Each row is a point on a landscape with many valleys, with its height.
From any point a ball takes the steepest step (drop divided by distance) to one of its 5 nearest points. It stops when none of these is lower. Distance is the straight distance between rows; heights are no part of it.
baz height 281: [-21  29  13 -11  22 -19  33   2 -19]
Dun height 663: [-56   2  28   3  -9 -11 -35 -31  -8]
Nagug height 557: [-25 -10   8  23  -7 -15 -31 -44  13]
digut height 653: [-62  20  21  11  12  -2 -38 -10 -14]
Gub height 494: [ 13 -12   4  18  -7 -16  -4 -25  38]
Dama height 424: [-13   4  17   4  -1  -6  22 -29   4]
rog height 350: [ -5  26  13 -30   6  -6  36   7 -32]
fes height 174: [ 14  14 -23 -32 -10   6  13  24 -41]
buga height 652: [-35  10  19  28  -3  -4 -56 -28   4]
milam height 167: [-16  10   3  39   9  -9 -67 -21  22]
begep height 608: [-48  14   9  31  15 -14 -32 -24  -9]
Kavu height 179: [ 42 -28  -5 -27 -40  19  -3   2  15]
Ruz height 84: [ 27  18 -19  -6  13   9   4  31  -1]
bip height 351: [ 48 -52  -2 -15 -15  10 -25  34  22]
buf height 735: [-11 -12  11  12 -15 -15   4 -46  15]
Boni height 349: [-43   7  17  -8   2 -15  32 -21  -7]
Rusad height 325: [ 28 -18   0  27  14  -5 -12  10  53]
zezu height 184: [-27 -14  23  -4 -23 -15  11 -50   3]
mefos height 158: [ 23  -5  13 -28 -29  16  30 -15  -1]
zador height 361: [ 47 -24   1 -24 -28  12  -9  12  27]
kamid height 229: [ 41 -40  -7 -10  -6  18 -23  47  17]
tabot height 246: [ -9   2   6  18   6  -3  14 -15   8]
pem height 529: [ 13  -3  13   2 -13   0  18 -21  18]
tosak height 143: [  9  35  -4   9  30 -10  23  17  -3]
mur height 40: [ 37 -10  -9   4   8  14 -11  40  18]
bosat height 147: [ 36 -25 -20 -16 -17  24 -11  29   1]
peza height 324: [ 31  -4   0 -10 -18  16  19  -1   7]
diz height 71: [ 22  21  -9 -15   2  12  16  18 -14]
Pip height 503: [-30  13  -7  50  27 -14 -34  -4   6]
Doko height 394: [ -7 -10  -5  37  -1 -20 -26 -21  31]
Fugis height 263: [-12  21 -15  39  41 -17  -1   0  12]
Pufo height 189: [ 11  -4 -11 -45 -26  17  23  12 -49]
Dus height 255: [ 23  -5 -21 -31 -25  18  15  17 -25]
Dok height 486: [-60  17  14  -7  30 -26  18  -6 -22]
Vemeg height 231: [19  5 -6 22 19  4 10  6 23]
lanav height 204: [-15  15   2  30  24  -6  16  -8   4]
kavup height 157: [ 29 -24 -39 -12  18   4 -18  57  -9]
gosop height 226: [ 34 -15   6  -2  -9   9   4   7  31]
pud height 256: [ -2   4 -10  44  17  -7  -6  -4  26]
Pifol height 309: [ 11  16   7 -36 -14  14  30   0 -35]
Relu height 54: [  6   6 -21 -49 -17   2  26  17 -59]
Deso height 549: [ 33 -16  -2 -29 -36  25  11   1  -1]
nomam height 575: [-53  21   3  25  37 -18  -7  -5 -18]
bomo height 144: [ 28   5  -4 -10  -4  19   9  15   4]
Ruv height 631: [-41   1  19  19   2 -12 -11 -30  -3]
Siz height 602: [-83  18  19  -1  15 -17  -5  -9 -21]
dukig height 266: [15 10  8 -6 -5  8 24 -7 -2]
rifu height 113: [ 30 -14 -38 -21  -3  12  -7  41 -20]
ziru height 193: [-26  10  15   7  11  -7  22 -15  -3]
pivod height 139: [ 32 -31 -34 -17  -2  20 -11  45  -6]

Call two points neighbours if one is among the 5 nearest of the other. Go from one point of each pair to the other, from neighbour to neighbour, staying as low as possible. Name the highest point that can't be avoided.
diz and Relu -> fes
mur and milam -> Doko
zezu and mefos -> Boni
ziru and Relu -> lanav
mefos and ziru -> dukig
mur and diz -> Ruz

For each start below, name every point that the ball comes to, in order.
baz -> tosak, diz
digut -> begep, Pip, milam
Dun -> Nagug, Doko, milam
Gub -> tabot, ziru
Fugis -> tosak, diz
